Each row is a point on a tangle of strands that fork, close into loops and nearly touch. The rows are in no order.
Two points are linked if the straight distance between their rows is under 68.7. Some points are linked to none.
<545>: [-13  18  68   1 -28 -37  21 -17  14  28  -8 -23  34  28  20 -32 -42  16
  13   9  23  55]
<1486>: [-33 -41 -55  40  49 -24 -33  39  32 -29   1   0 -26  26  46 -24  44  -3
 -16 -20  15 -31]
<215>: [  2 -14 -39 -32  23  22 -10   7  -2 -30 -25  49 -22 -31 -10  32  38 -33
   1   1   2 -21]
<610>: [ -4 -17 -44 -52  24  63  -4   6 -18   6 -37  30  17  -6 -43  25  30 -19
  -5  -6   0 -36]
<1498>: [ 21 -20   4   5 -15   2   9  14  29 -30  39 -29 -20  43 -18  16  12  24
 -11  12  14 -27]
<2101>: [ 16 -35 -33  43   4 -26 -27  24  30 -53  30 -23 -29  48  23  -5  15  19
  -9  -9  15 -25]
<1199>: [-21 -18  -8   4  -7  37  47 -13 -15  73  -5 -14  -5  -5 -45  15 -11  72
 -18  20 -53 -23]
<249>: [ 47  24 -39  -4   8  -4  24  13  -9   7  13  37 -54 -61  20   7 -18  54
  16  -8 -71  -5]
<429>: [  7 -59 -50   0  32  18 -13 -16   9  17  16 -33 -22  48 -39  -9  14  59
 -28  11  20 -58]
<519>: [ -8 -30 -33 -67  25  55 -20  11 -19   3 -51  25  24  17 -45  27  36 -16
   0 -14   4 -56]
<1552>: [-32 -27 -11 -39  30   6  -6  21 -23 -45 -27  61  -3 -29  -5  16  51 -81
 -14   4  26  -7]
<99>: [ 25  17 -43  10  21  14  14   3  -9 -14   8  45 -37 -61  26  15 -13  10
  12  -4 -47  21]
<424>: [ 21   2 -51 -13  37  58  31 -24  -4  -5 -36  26   6 -19  -5  50   6  10
  11   4 -26  -8]
<164>: [ 12  23   3 -39  22 -10   9 -55   0 -20 -14  54   0 -29  24  -7 -38 -60
  -9  21  42  39]
<32>: [ 15 -21 -57 -45  30   9 -22   8 -12 -36 -54  36 -23 -21  18  56  63 -32
  21 -19  10 -36]
<977>: [-26 -19 -49 -45  22  51  -2   2 -26  -1 -47  26  51 -19 -15   4  23 -66
  -9   2  11 -17]
<1597>: [-11  26  56  26 -15   6  22  26 -14 -29  11 -15  42  29 -20  -7  -1 -32
   8  -6  -1  26]
<1781>: [-36   6   6  16 -36  40  13   3  -5  44  16 -50  29 -17 -17 -15  18   5
 -17  -7 -34  -2]
<263>: [-26 -18   0 -30  20  -8 -20  24 -23 -51  -8  70 -22 -38  12   9  53 -76
 -14  -2  32  -1]
<1726>: [-48  10   6  19 -21  49 -30 -27   2  27   4 -39  40 -33   0 -39  32 -71
 -31 -21   9   8]
<561>: [ 13 -31  -9   2 -25   0 -15  27  19 -17  13 -48  17  70 -25  -9  11 -16
 -18 -14  24 -46]
<195>: [-24 -24   0  11 -21  15  55 -13  -9  80  -2 -26  15  -4 -19  -3 -18  71
 -20  31 -57 -12]
<65>: [ -5  19  63   9 -12  -1 -15  42 -28 -43   9   1  39  30 -24 -12  18 -74
   4 -20  30  11]
<2176>: [ -4 -16  35 -21 -76 -17  11 -37  34  91 -24 -13  11 -31  21 -29 -30  36
  -4   3 -10  10]
<2199>: [-20  -4 -16  -3   2  46  48  -9   9  37  -1   8  12 -21 -33  -6 -18  24
 -19  21 -29   2]
<1654>: [ 41 -25 -50  59  10 -38 -12  11  15 -31  52 -40 -38  24  26 -12   6  51
   2  -1 -12 -29]
<1979>: [-16   9  18  28 -60  12   1  -3  -7  33  21 -76  24  20 -39  14  32 -16
  -6 -27 -44 -36]
<1242>: [ 10  18  33  34 -15 -27  16  18  -5 -19  45  -9 -47   0  15  37   4  53
  13   6 -41  17]
<250>: [ -4  32  31   0  31 -19 -15 -31  -9 -14   2  36 -27 -40  41 -16 -44 -20
 -10  15  35  60]
<1374>: [-30  21  50   9  16  13 -11  11 -39 -38   8  14  53   5  12 -46  19 -74
 -18   2  53  40]
<255>: [ 73   6 -76 -55  34   8 -13  17 -14 -13 -25   6 -14 -33  46  44  61  24
  39 -23 -18 -43]
<2106>: [ 30 -23  -8  22 -20 -28  18   2  21 -23  40 -43 -14  66 -25  16   1  28
   2  14   0 -33]
<131>: [-10 -46 -33  -3  15   5 -19  23  39 -26   8 -17 -15  50  -3 -11  33   5
 -35   7  40 -41]
<1457>: [ -8  11   5 -32 -11  19  15 -35  13  41 -11   4  25 -25   4 -57 -29 -51
 -19   6  18  19]
<966>: [-37   5   7   4 -18  40  -8  -6  -1  29   8 -28  41 -20  -5 -51  10 -56
 -25 -15   4  17]
<1840>: [ 21  20 -19   2   7   5   0  17  -5 -20  26  41 -55 -56   4   7   3  27
   3  -1 -41  14]
<1421>: [-18  41  69  23   9   4  -2   4 -29 -27  -3 -22  60  21  -6 -40 -18 -67
   6  -6  43  43]
<1770>: [-21  25  49  17  31  -5 -40  27 -46 -68  11  36  -1 -18  27  -7  30 -55
 -21   2  48  36]
<992>: [ 55   7 -40 -11   2  -6  -5  14  10   0  36  16 -68 -36   6  -6  13  59
   8  -4 -36 -30]
<1187>: [ 42  -3  -4  22 -15 -30  12   0  17 -20  53 -35 -60  20   9  18   8  61
   0   3 -24 -14]
<1522>: [ 15  35  35 -63  12 -11  13 -60  -7 -12 -27  54  -4 -32  21  -8 -31 -66
 -10  12  50  30]
<805>: [ 60  15 -42  -8   6 -10  21  12   0   8  29  20 -74 -51   4   7   2  68
  12  -4 -58 -24]
<41>: [  0 -10  13 -12 -40  28   9  25  -1  14  23 -52   6  31 -38 -11  27   3
 -22  -3  -9 -42]
<1081>: [  3   3 -54 -25  26  53  26 -21  -1  11 -38  14  35 -12 -11  16 -17 -26
   1  20 -10   5]
<351>: [ -9  47  82  31  -2 -68  -4 -15 -11   8 -52 -26  46  23 -20 -13 -66 -19
  44   4  28  44]
<1387>: [-15 -12 -51 -39  39  18   7 -10 -31 -42 -52  27  34 -31  40  46  49 -71
  10   9  29   2]
<1189>: [  5 -26  -8 -22 -11  24   5  21  21 -17  27  -6 -18  30 -24  -3  31  13
 -27  14  19 -30]
<352>: [ -1   3   6  -1   0  15  -1  19   6 -33  29  28 -43 -24  -4  11  27   8
 -12  15  -5  13]
<232>: [-14  24  65  26 -30 -64   5  16 -11  13  16  12  15  34 -95  11 -31  -4
  36  -3 -28 -11]
<207>: [ 37 -12  14  26 -22 -32  37  -6  19  -3  42 -41 -47  37 -18  33   4  58
  -2  25 -30 -16]
<2216>: [ 31 -40 -56  36  28  -7  -7 -12  24  -5  35 -28 -54  13  -8  -3  18  69
  -7  15  -3 -42]
<1051>: [-34 -15  18 -16  15  31  -5  24 -22 -33   4  44  20 -14  -2 -22  40 -67
 -30  10  35  11]
<1397>: [ 20 -26 -16   8  -3 -10  -9  15  34 -41  31 -22 -41  28   8   1  24  21
 -16   1  23 -29]
<2188>: [  2 -19  11 -31 -36  -1  37 -41  31  77 -30   9   9 -22   2 -19 -57  28
  -9  20  -2   8]
<1600>: [-19  24  57  17 -31 -29  15 -15   3  21 -12 -34  45  21  16 -35 -40  -9
  23  -5   3  46]
<335>: [ -4  31  -4   6  40  -4 -26  -6 -35 -36  14  53 -17 -56  39 -13 -13 -37
  -4   5   9  45]
<514>: [-39 -47 -72  20  60 -11 -37  23  35 -20 -10  13 -30  15  27 -13  43   6
 -16 -14  17 -42]
<2180>: [-26  -5  31 -16 -13  29  -9  39  -6 -27   9   8  24  10 -12 -20  41 -55
 -27   1  27   6]
<2121>: [ -2  68  53  33  42 -26 -36 -10 -23 -26  -8  -4 -11 -33  49 -18 -41 -15
  -5  17  58  65]
<450>: [-33   2 -25  -5   0  57   5 -12  -4  53 -10 -13  30 -31 -27 -19 -14 -14
 -23   2 -22  -6]
<798>: [ 14  55  -1  -3  38 -13 -27  38 -62 -20  12  50 -17 -65  41 -33 -29  -1
   6   5  -3  46]
<59>: [ 14  38  27  17   6  -7 -22  42 -23 -43  33   5 -44 -20  30   5   3  13
   9  -5 -12  33]
<2144>: [-30  17  41  -2  26   7 -12 -11 -24 -31  13  26  32  -7  14 -46  -1 -71
 -26  21  54  44]
<1124>: [ 15   6 -68 -25  54  47   4 -23 -23 -32 -39   6  15 -35  68  54  57   2
  18  15   0  21]
<900>: [-49  13  19  46 -44  22  -7 -43  24  38   3 -67  33 -11   5 -23  11 -35
 -10 -23 -22  18]
<1022>: [-16   9  48  37 -48 -41  32  -4   1  44  -6 -24  63  33   8  -6 -38  17
  27   7 -31  31]
<1482>: [ 15  16  44  39 -33 -55  35  14  -1 -12  31 -11 -22  40 -28  60 -23  41
  30   7 -42   3]
<1664>: [-20  13  58  25 -71 -29 -10 -60  30  53 -16 -58  28   8  28 -29  -5 -24
  11 -30  -5  26]
<2027>: [ 11  -1 -13  11   7  16  32  -2  11   3  28  24 -59 -37 -14  28   6  49
  -5  11 -36  -4]
<281>: [ 12  30   4   3  16  -3 -29  37 -29 -36  34  39 -38 -46  22  -9  13   2
   0  -8 -16  32]
<1275>: [ 24 -30 -59  49  23 -28 -28  35  12 -28  38 -15 -33  11  43 -32  19  43
  -3 -14  -5 -31]
<320>: [ -6 -16 -30 -12  12  59  31 -24 -35  66 -16   0  -3  -4 -57  17 -18  59
 -10   7 -56 -42]
<1803>: [-14  48  47  30  41  -3 -41  17 -43 -57  11  22  -3 -27  32  -6  10 -41
 -10   8  41  50]
<964>: [-25  11  20   5  -1  25  17   2  -2   7  12   1  34  -5  -2 -39  -9 -32
 -14  13   6  39]
<1775>: [ -2  -3   7   7  -3 -15  30 -35  29  22  -7  38 -23 -27  30   5 -58  39
   4  24   1  53]
<585>: [-15  -9 -11 -26  -1  52   8  17   3  15   2   7   0  -8 -51  -7  23  -6
 -26   5 -10 -24]
<1377>: [ 12 -12 -33 -37  18  69  13 -23 -34  45 -17   9   0   6 -58  30  -3  47
  -7  -9 -40 -47]
<1711>: [-11 -41 -34   9  18 -12 -35  26  41 -39   9  -5 -28  47  22 -11  35  -9
 -28  -6  40 -29]
<229>: [ 12  -8  21  31 -23 -70 -21   6   8 -34  36  -1  -9  57 -72  11 -44  -8
  28 -12  14 -21]
<1211>: [ -6  -3 -33  -5  20  41  35 -11   9  -8  -4  37  -7 -29 -22  19  -5   1
  -4  18 -19   4]
<647>: [  4 -46 -93   2  61 -12 -42   0  29  -3 -17  24 -34  -5  14   5  27  24
   7 -23  13 -64]
<363>: [ 43  -3 -57 -46  52  44 -15 -20 -11 -13 -32   9 -10   3  23  77  66  49
  32 -21  -5 -35]
<2143>: [ -1 -54 -57 -14  37   3 -28  -1  34 -10 -12  16 -38  20 -16   0  29  23
 -14  -2  34 -54]
<939>: [-22  19  44  16 -41 -12  12 -27   8  41   1 -47  50  14  24 -47 -27 -19
   2 -11   2  37]
<1874>: [  6 -58 -49  50  21   2  -4  10  25 -29  19 -39 -11  55  -4  -6  23  38
 -20   6  16 -43]
<1622>: [  0  -9  62 -22 -42 -37  27 -22  27  45 -12  12   0  -4  24 -18 -50  45
   8  24  23  50]
<740>: [ 21 -35 -62  21  23 -14 -34  13  31 -25  26  -5 -44   8  23 -17  26  36
  -9  -6  12 -42]
<1723>: [ 34 -13 -48 -44  45  57  -1 -22 -19  -3 -33  15  -9  17 -10  75  44  35
  27 -13 -11 -47]
<2220>: [ 37 -39 -38  41  13 -20   4 -12  21 -12  46 -52 -46  28   1   7   9  62
  -7  21  -9 -34]
<75>: [ 56 -24 -88 -25  55  -2 -37 -16  10  -5 -21  11 -27  -2  18  37  35  40
  31 -30   1 -63]
<2079>: [ 33  24   0   3  -7  -9   4  27  -9 -17  48   9 -64 -39  18   1   5  47
   1  -2 -41   7]
<1037>: [-32   7  29   1  -4  35  14  25  -8 -19  18   8  19  -3 -15 -20  20 -28
 -17   8  10  25]
<555>: [-26   7  24  14 -27  28  31  18  -3  19  21 -29  27   7 -25 -10   8   9
 -12   4 -29  11]
<702>: [ 14 -12  25  16 -32 -57 -13  13  10 -28  29  -9  10  62 -78  -3 -34 -25
  20 -19  11 -34]
<723>: [-35 -60 -65   6  58   2 -33   5  32  -9 -21  15 -25  29   3  -9  30  16
 -18 -11  32 -50]
<546>: [-17 -10   5 -16 -26  48  -6  12  -8  38  18 -41   3   2 -43  -5  27  11
 -32  -5 -27 -34]
<859>: [-26  22  59  13  -1  13  -7  27 -33 -36  10  -6  58  20  -8 -34  15 -76
  -8 -13  36  24]
<606>: [ -8  54  80  24   6 -42  -2 -13 -16 -15 -31 -20  45  29  -9 -21 -49 -34
  34   1  42  52]
<981>: [  9  30  54 -59   1  -7  17 -44   8  16 -23  45  -4 -30  13 -26 -43 -38
 -11  11  41  37]
<1499>: [  7  35  57  39 -16 -74 -14  11  -9 -20  22   8 -23  22 -67  48 -38  15
  37  -3 -18   1]
<1725>: [-20  -8  18  22 -36   8  53  11 -12  58  16 -41  14  10 -20  13   1  55
 -14  23 -55  -9]
<1292>: [ -1  52  25  13  53 -25 -39 -15 -27 -21   4  29 -21 -50  52 -24 -40 -25
 -10  18  37  58]
<1625>: [ -3 -10 -58 -32  40  25  -1  -6 -35 -45 -47  21  14 -32  48  59  57 -50
  19   8   9   9]
<1241>: [-19 -18 -28  -3 -15  34  13 -56   5  93 -32 -22  19 -25  -7  -4 -50  21
 -11  -5 -37 -13]
<566>: [-15  48  69  32  20 -16  -2  -7 -21 -35  -7 -19  40  18   2 -13 -35 -39
  11   1  53  61]
<127>: [ 33 -26 -91 -51  42 -43 -32  26   9  -9 -31  22 -32 -29  47 -13  31  -9
  33 -35   9 -59]
<1811>: [  2  37  83  22  -8 -57  -5 -14   6   9 -36 -13  18  16  24  10 -55  26
  29  23  44  62]
<523>: [  8 -55 -37  43  -7  -6   1  19  19 -25  14 -47  11  81 -26  -3   5  16
 -15   2  13 -49]
<761>: [ 23 -14 -39 -47  30  71  10 -19 -29  24 -18   9  13  23 -42  48  14  37
  14 -14 -31 -43]
<221>: [-17 -23 -36 -29  34  12   3  -1 -32 -47 -41  57  16 -44  11  35  39 -79
  -4   8  23  -1]
<1415>: [ 10   1  28   3 -40  -1  39  20   4   9  26 -42  -4  31 -40  20   8  28
  -6  16 -29 -21]
<197>: [ 27  26   9 -71  -7  13  33 -51   9  30 -48  27  14 -21  17  -2 -36 -60
  -7   6  25   9]
<502>: [-11 -39 -44 -69  27  35 -26   6   5   8 -36  20  -4  24 -41  19  31  -6
  -4 -14  24 -68]
<1191>: [  5  27   8 -10  30 -16  -5 -43   0 -17  -2  55 -23 -45  41  -7 -51 -42
  -6  18  28  47]
<1683>: [  3  27  60 -33  -6 -18  18 -35  17  15 -10  25  -6 -15  19 -34 -46 -14
 -13  18  47  50]
<1754>: [-10 -44 -51 -49  36  17 -31  -2  24  -6 -26  24 -23  24 -28  16  31   1
 -17  -8  38 -57]
<346>: [ -8  56  49  42  45 -12 -28   6 -41 -47   3  -2   1 -19  35   1 -18 -27
   0  10  38  59]
<1058>: [-15   3 -27 -32   5  39  15 -28   7  29 -25   9  39 -25  -7 -29 -28 -59
 -19   9  12   8]
<1492>: [ 27  -6 -50 -44  46  78  16 -26 -32  10 -30  17  19  25 -19  66  25  47
  18 -12 -26 -34]
<2177>: [  7 -13 -26 -23   9   4 -24  20  19 -36  17  32 -57 -26  -5   4  44  -4
  -7  -2  10 -23]
<95>: [  0  18  50  23 -46 -51  41  14 -13  24  15  -8  23  47 -48  28 -25  15
  32   5 -56  -6]
<2174>: [-28 -18  -9 -30  18  30   0  20 -14 -25 -14  44  19 -21 -21 -12  38 -70
 -25   8  27  -1]
<1829>: [-14  14  66  -2 -63 -25  -4 -43  16  59 -19 -45  30  -1  34 -44 -19 -12
  10 -18  11  32]
<159>: [ 15 -15  16  12 -44 -32 -11  26  12 -16  20 -27  23  61 -66  -9 -22 -46
  16 -34  13 -42]
<1494>: [-29 -13 -11  -8 -16  72 -24  -9 -23  59   5 -30   6 -19 -47   1  20  17
 -29 -22 -33 -38]
<648>: [ 39  21 -54 -18  25  29  39 -53  28   6 -50   8  -4 -18  56  46 -30  19
   8  23 -14  32]
<843>: [ 26  -8 -29  -8  23 -49 -58  73  -6 -44  20   3 -23  18  60 -50   8   8
   7 -24  26  -7]
<1045>: [ 45   8 -65 -27  26  14 -12   3  -2 -21 -17  34 -38 -46  10  46  40   8
  23 -18 -25 -28]
<410>: [ 13 -13 -47 -17  31 -48 -50  60   7 -29  22  16 -34  -2  62 -60  19   2
   4 -19  21 -18]
<743>: [ 23  -1 -12  -1   0 -38 -63  47  -4 -60  27  -2 -44  12  49 -28  16   0
   2 -20  32  -3]
<1148>: [-31 -10  13 -15  25  -9 -41  31 -39 -61  -4  63 -22 -39  32  -1  48 -72
 -17  -5  36  11]
<1349>: [  2   4  27  20 -71   4  -6  13  -7  20  17 -67  21  34 -50  10  15 -26
  -4 -34 -35 -44]
<1538>: [-13   7  32 -31 -55   6   0 -48  34  79 -25 -17   2 -35   8 -42 -25 -16
 -15 -13   3  14]
<1236>: [-13   7   4  19   6  19  23   8   7 -18  29  33 -34 -29   1  12   3  17
  -6  16 -16  32]
<2185>: [  1 -21 -41 -37  18   4 -26   9  16 -37 -13  50 -41 -27  -6  18  46 -22
  -9  -7  20 -29]
<1497>: [  9 -32 -13 -21 -24  30  -6  14  14  18  19 -49  -3  46 -44 -12  21  28
 -35   7  12 -55]
<1629>: [ 28 -43 -90 -11  63  -3 -35 -26  19   0 -23  20 -28   6   9  24  27  39
  18 -29  12 -69]
<1182>: [-20  27  62  50 -20 -54  23   5 -14  10 -13   3  47  29 -35  18 -52  10
  45   3 -36  28]
<1463>: [ 16 -12  14   4  -3 -16 -32  30  24 -63  26  -5 -27  45  15   4  23 -21
  -9 -12  42 -12]
<301>: [ -1 -36 -41  -2  12 -22 -48  28  31 -46  16   8 -47  16  33 -19  41  -4
 -15  -7  34 -27]
<2086>: [-16  23  57  42  -3 -29  25   3   0  -1   5  -7  22  17  19   8 -45  24
  24  12   1  61]
<1317>: [-13   1  51   1 -21 -26  32 -19  24  29  -4   6  10   5  28 -19 -53  31
   7  27  17  55]
<81>: [-38 -11 -25   6 -10  67  -7 -36 -21  77  -5 -32  15 -26 -34   3  -6  18
 -21 -19 -45 -27]
<1363>: [ 20  60  33  18  15 -11 -37  55 -47 -34  27   3 -30 -41  32  -4 -12  13
   7  -7  -7  45]
<791>: [-31   8  45   3  23  15 -14  26 -29 -54  17  37   8  -7  10  -7  37 -60
 -24   4  43  31]
<816>: [ 10 -18  11  -7 -45   9  -8  33  10  -7  17 -50  15  50 -30  -8  23 -16
 -21 -15   8 -45]
<671>: [-29  -2  25  -3 -60  -1  -2 -50  36  78 -15 -46  11 -25  19 -42 -18   0
 -12 -12  -7  15]
<104>: [-14  30  64  41 -12 -44  18  -2  -5   6 -14  -5  43  33  -2   5 -52  16
  33  12  -7  45]
<744>: [ 27  -4   8  13  -1 -32 -51  34  10 -64  31   0 -34  39  35   1  14 -18
  -1 -23  31  -4]
<1145>: [  1 -47 -26  15  -7   1  -8  26  28 -27   5 -38   9  72 -14 -11  12   5
 -19  -1  33 -42]
<2062>: [-20 -20  -2   2 -22   2  54 -25  28  65 -17   5   8 -18   4 -15 -46  49
 -11  30 -19  20]
<1220>: [-20  20  23   6  34  -8 -58  30 -58 -63  15  46 -19 -48  39  -6  35 -57
 -16  -1  39  26]
<290>: [-12  23  42   3  13  -9  10 -28   6  -3   9  24 -13 -17  30 -22 -42  -8
  -3  24  37  58]
<2165>: [-22  15  46  47 -43 -63  28  -5  -9  44  -8 -10  62  36 -21   1 -44  23
  36   3 -47  17]
<901>: [ 30   5 -61  -8  39  52  40 -39   7   2 -46  12  10  -6  30  58 -10  26
  12  22 -25  16]
<155>: [ 18  18  40  19 -25 -75 -14   2   2 -22  39  -4 -14  38 -77  29 -41  11
  30  -4  -5 -15]
<2151>: [-20  26  48  31 -22  -8  35  20 -12  -2  13 -20  35  28 -25   4 -13  -6
  14  -1 -17  26]
<1783>: [ 14  60  17   5  41 -12 -37  53 -61 -22  18  19 -20 -54  41 -28 -22   7
   2   2  -6  52]
<2089>: [-30  14  20  10 -17  26  11  -7   3  23  13 -30  48  -2   6 -51 -12 -36
 -18  -7   0  27]
<133>: [ -3 -35 -49  51  24 -29 -38  51  26 -54  14 -11 -22  40  46 -20  31   6
  -6 -29  11 -26]
<1279>: [ -6  30  62  22  -7   4  -2  36 -22 -52   9  -8  29  37 -33   4   1 -43
  15 -14  11  14]
<965>: [ 10 -22  48 -25 -47 -36  29 -29  29  46 -23  37 -17 -22  23  -4 -50  57
   6  34  18  47]
<1002>: [  3 -25   7 -14 -17   2 -22  34  27 -46  16  -9 -17  45  -3  -6  35 -23
 -25  -3  43 -20]
<241>: [ 45  -3 -66 -48  48  20 -11   4 -13 -22 -30   9 -16 -19  30  71  69  26
  33 -20 -13 -27]
<895>: [ 22  28 -17 -21  23  -8 -29  39 -40 -32  17  60 -42 -61  25 -18   8 -14
  14 -10 -18  13]
<1221>: [  8 -12  -2 -15  -4   8 -18  25  16 -46  23  18 -39  -5  -5   6  41  -8
 -19   1  16  -9]
<2075>: [-22 -21 -49 -45  36  38   7  -3 -38 -24 -58  23  52 -15   5  32  34 -76
   1   7  25 -10]
<1966>: [ 52  30 -60  -2  20  12  24  13 -20  -1  -9  46 -27 -66  32  15 -16  24
  29 -11 -63   4]
<2194>: [ 23  17 -70 -23  47  46  17 -35  -8 -19 -41   2   9 -30  68  52  27  10
  13  23 -14  26]
<25>: [-15  -7 -34 -32  15  67  12  -2 -17  24 -21  13  26 -19 -41  12  12 -10
 -14  -1 -18 -22]
<954>: [ -5 -69 -53  34  44  18 -13   5  17   1  10 -29 -16  55 -21 -10  25  55
 -27   5  23 -56]
<1147>: [  8  45  90  21  -3 -73  -4 -14   0   6 -55 -19  33  27   1   2 -55   9
  41  18  50  47]
<548>: [ 13 -44 -82  14  42 -19 -41   9  33  -9   8  14 -40 -10  21 -21  34  33
  -6 -17   7 -52]
<656>: [  6 -51 -27 -13   7  18  -7   2  20  10  26 -39 -15  51 -37  -9  16  35
 -31  17  19 -49]
<1640>: [-28  -9  15  19 -22   0  51 -10  19  47   5  -7  22  -1   3 -16 -32  41
  -8  32 -21  29]
<252>: [ 71  -9 -87 -50  36  -6 -24   8  -1  -2 -23   6 -18 -16  42  36  49  32
  42 -33  -7 -58]
<2055>: [-16  -4 -35  -6  -4  44  32 -32   4  67 -23  -1  19 -21 -20 -11 -44  29
 -11  11 -33  -6]
<2008>: [ 14 -25 -47 -11  18 -30 -51  32  17 -34  19  19 -50  -8  41 -28  32   1
  -6 -11  26 -24]
<578>: [ 23  24  54  18  -6 -20 -22  30  -7 -63  19  -5 -17  28 -26  33  -1 -28
  11 -20  19   4]
<1388>: [ 46  31 -67 -13  34  25  26 -43   8 -13 -37   7  -7 -31  77  43 -12  10
  18  13 -21  32]
<604>: [ 23  40 -31 -16  38 -13 -23  22 -59 -33   6  63 -13 -72  40 -21 -14 -31
  22  -5 -17  32]
<1132>: [  1  -4 -30 -12  16  37  15  -2   6 -23  -7  46 -18 -37 -17  23  17 -15
  -4  10  -8  -2]
<1166>: [  6 -18  32  -6 -24 -36  29 -34  33  37 -13  42 -27 -33  40   8 -64  54
   7  26   5  47]
<248>: [  1  30  68  24 -20 -35   8  28 -16 -27  15  -5  16  37 -64  19 -25 -26
  33 -14  -2   7]
<1319>: [-39 -10 -27  12 -12  49 -10 -51  -5  94 -15 -35  15 -27 -20  -1 -29  27
 -18 -16 -43 -14]
<699>: [  2  12  43  19 -40 -59  20  10  -8  17  28 -10  13  50 -74  23 -30  -2
  31  -2 -41 -24]
<2093>: [-47   3   5  37 -32  42  -4 -21   4  55   5 -55  29 -15  -8 -16   9  -9
 -17 -13 -30   3]
<741>: [ -8  32  69  30   8 -35   4 -17   6  -6 -10 -11   8   8  26   1 -46  11
  18  15  38  72]
<1039>: [ 23   0  30  28 -34 -43  46   2   7  -6  36 -29 -39  39 -18  50  -6  54
  13  21 -47 -10]
<463>: [ 40  -8 -28   7  -3 -18   0   5  19  -9  48 -15 -73 -15   3   3  13  63
  -7   4 -22 -27]
<39>: [ 23  37  45  42 -20 -71  -9  13  -7 -24  30  -3 -35  29 -35  56 -36  35
  36  -7 -29   3]
<634>: [ -4  -1 -44 -35  12  46  15 -35   4  32 -38   8  41 -20  -6  -1 -35 -39
 -11  12  -1   7]
<525>: [-23 -15 -30 -34  21  55  -3   7 -23   4 -24  30  38 -28 -28 -17  20 -72
 -19   8  10  -5]
<1439>: [-23  20  33   3   3  10  22 -11   4  -6  13  10  20  -6   9 -36 -30 -21
 -13  19  20  58]
<1540>: [-34   0   7  15 -42  20   5 -34  21  68   0 -44  30 -23   6 -40 -20  -2
 -15 -11 -23  17]
<554>: [ -2 -26 -22 -38   4  37  -6  15  19  -1   0  16 -20   8 -41  -1  31   6
 -25   5  19 -40]
<2135>: [ 10  -4 -60 -38  49  38   2  -7 -20 -36 -42  12  10 -29  46  64  65 -20
  23  -1   2  -1]
<675>: [  3   4  68   0 -86 -53  -5 -31  16  71 -19 -30  41  10  33 -20 -10  29
  29  -7 -10  20]
<1104>: [ 12  -7  25   8 -61 -16  -4  22   1   2  19 -45  29  45 -60  -4   0 -39
   6 -37 -10 -46]
<470>: [-14  17  46  39 -38 -22  44  19  -8  16  16 -21  34  31 -19  14 -15  11
  14   4 -45  11]
<1212>: [-26  33  63  40 -28 -60  12  13 -20  16   0   8  43  31 -70  11 -44   7
  43  -6 -36   8]
<784>: [  1   0 -17  17  11  17  35 -20  13   0   8  40 -22 -35   3  17 -25  20
  -3  23 -29  26]
<1849>: [-34  14  37  37 -55  -5  -8 -56  29  43  -5 -68  32  -1  15 -25   0 -35
   8 -34 -10  25]
<2126>: [ 12 -13  16 -41 -60   3  24 -40  23  87 -45   6   9 -37   7 -13 -44  23
  -3   1  -7   4]
<2>: [-14  14  19 -38 -33  17   3 -45  23  62 -20  -6  11 -37  12 -54 -28 -39
 -16 -11  10  18]
<1303>: [-24  -2  33  18 -37 -17  40 -13  17  53   9 -25  38  10  18 -31 -36  36
  -1  23 -18  32]
<1952>: [-15  14  41  20 -50  10   6  16 -19   1  15 -46  43  19 -34  -9  17 -46
   4 -36 -23  -9]
<333>: [-19  -9  29  -8 -50 -15  23 -21  22  75  -6 -24  25  -5  24 -37 -37  35
  -6  16  -9  23]
<1493>: [-20   4  32  37 -49 -16  42   5 -10  51  13 -44  44  20 -15   7  -5  26
   1   9 -61  -1]
<1141>: [-26  -3   5   3 -14  41  36  11   6  25  13  -6  18 -10 -24 -19  -2  10
 -22  22 -25   7]
<94>: [  1  16  69  18 -51 -77  -4 -23   1  48 -40 -16  64  39   0 -17 -50  25
  47   1  -5  26]
<1170>: [ 24  -7  12  11 -38 -27  40  10   5   0  36 -47  -6  58 -43  25  -5  23
   1  16 -25 -35]
<330>: [-14   6  53  18 -69 -44  11 -26  14  62 -15 -36  55  23  29 -28 -33  19
  21   0 -15  28]

How many points has the smallest loop of links through each point below? Write 0 if it is on no loop.
<604>: 7
<2180>: 13
<1191>: 7
<1486>: 16

A fork is a point with three links, a tip a point with one. Leave the first point through the second and follow the links. Name the first fork or tip that comes.
<1141> / <2199>: <41>
<1002> / <1463>: <1145>
<1182> / <1212>: <470>
<424> / <901>: <1387>

Name the points in between on the shortest way along the links from the first point to the second, in order.
<561> / <81>: <816> > <41> > <546> > <1494>
<1002> / <81>: <1463> > <744> > <743> > <843> > <410> > <2008> > <301> > <1711> > <131> > <1145> > <561> > <816> > <41> > <546> > <1494>
<1629> / <2151>: <75> > <252> > <255> > <241> > <363> > <1723> > <1492> > <761> > <1377> > <320> > <1199> > <195> > <1725> > <1493> > <470>
<2093> / <545>: <900> > <1849> > <1664> > <1829> > <939> > <1600>
<2106> / <25>: <1498> > <1189> > <554> > <585>
